Points, in no order, along strands that fork and pass close to each other.
In the rows, zero is written as 128.
Points whose rows are less than 40.6 apart are linked; no others are. Some points are linked to none.
mesem: [150 124 116 151 128 138 101 114 119 126]
diba: [143  90 147  99 190 105 168 151 149  90]
tati: [121 172 156  74 100 166 140 160 141 159]
Kofaf: [128 145 106 149  96 150  96 115 120 145]
medub: [168 101 121 170 166  79 142 117  96 147]
Pifu: [ 93  80  85 183 158  81 132  98 117  94]
Guk: [107 108  85 168 109 120 107  96 128 106]
pizo: [135 166 150 113 111 173 101 147 129 167]
zepab: [152 142 175 166 147 138  96 124 104 158]
nif: [128 169  98 105  95 161 112 140 126 176]
Mip: [144 150 140 129 119 162  98 132 124 151]
rodek: [144  89  97 141 192 102 131 128 130 111]
Vigot: [146 127 163  88 139 150 144 143 151 110]
suz: [ 91 181 202  83  92 157 141 166 144 146]
vup: [ 96 141  84 157  68 138 107  97 123 133]
Nus: [146  83 113 122 204 104 140 143 138 109]
pozug: [118 163 100  49 110 152 166 156 150 161]
zekot: [129 160 187 132 134 166  91 144 126 163]
Tusam: [127 172  97  60 104 155 150 150 137 175]
ked: [165 105 127 141 167 115 127 120 118 123]
Taru: [142  84  92 155 190  82 134 121 113 116]
bomub: [100 133  99 168  71 129 105  93 117 126]
rel: [114  97 107 188 119  87 130  85 105 105]
Pegaf: [105 151  68 137  73 140 113 106 119 154]
favip: [128 119 119 183 108 114 106  90 106 121]
ludo: [143 134 112 155 113 142  97 112 118 132]
Doro: [151 135 145 134 133 154 102 131 122 140]
Nel: [100 133 163  65  99 126 165 154 162  72]
muf: [124 103  89 165 130 116 109 101 123 110]
gini: [165 125 159 171 151 108 116 118  91 154]
zonev: [103 140 148  55 100 141 167 158 167  91]
fem: [110 128 111 177  86 126 103  92 110 122]
ket: [132 166 120  89 102 169 121 148 137 168]
lino: [121 155 109  49 107 155 165 161 158 145]
vasa: [ 78 178 218  84  86 140 136 165 142 127]
Bopa: [113 145 116  50 115 153 162 161 164 123]
Reral: [132 162 136  80 104 169 131 152 144 155]
rik: [114 112 177  81 132 107 172 150 158  57]
nodaf: [143 112 121 186 127 103 112  94  99 127]
dip: [ 70  95  85 174 105 107 130  88 133  89]
Guva: [101  79  80 175 173  80 125 111 118  98]
tikof: [142  82 129 106 208 103 159 149 146  99]
fefe: [158 136 162 171 146 123 103 119  96 154]
giko: [129  95  91 170 146 102 113 100 118 108]
zad: [108 162  55 116  82 141 121 117 120 169]
zez: [144 153 190 146 142 153  95 137 117 162]
puza: [157 111 120 156 145 123 111 113 114 124]
Lolo: [128 102 169  85 157 109 172 149 157  73]
nivin: [121 168  80 113  85 152 113 127 116 177]
muda: [155 105 117 179 149  86 127 101  99 133]
nidin: [168 118 147 132 157 134 122 127 121 127]
zuge: [119  90  93 181 142  88 127  92 116 101]
vume: [163 127 149 140 139 142 110 127 119 139]
kupep: [171  98 130 143 176 102 139 125 115 130]
nira: [107 169 202  86 100 159 134 163 146 140]
Viviz: [139  97 161  90 172 109 176 149 152  85]
fovim: [173  99 128 153 176  81 154 130 102 149]
geri: [130 168 174 121 119 170  96 146 132 169]
mida: [112  78  79 166 188  81 129 118 117 109]
des: [117 158 101 149  78 150  90 113 113 158]
mib: [104 126 169  71 117 120 167 154 162  66]
vagu: [ 95  93 103 185 109  97 132  82 122  94]
vud: [112 140 139  50 106 147 166 161 167 108]
meb: [120 162 179  79 102 161 142 160 148 135]

A fork is a point with three links, a tip a point with one. Leave the first point through the second and follow the links. Name the first fork or tip that comes.
ked / puza | des
nif / ket | vasa
mib / Nel | Tusam
zuge / rel | dip
favip / nodaf | ked
dip / vagu | zuge
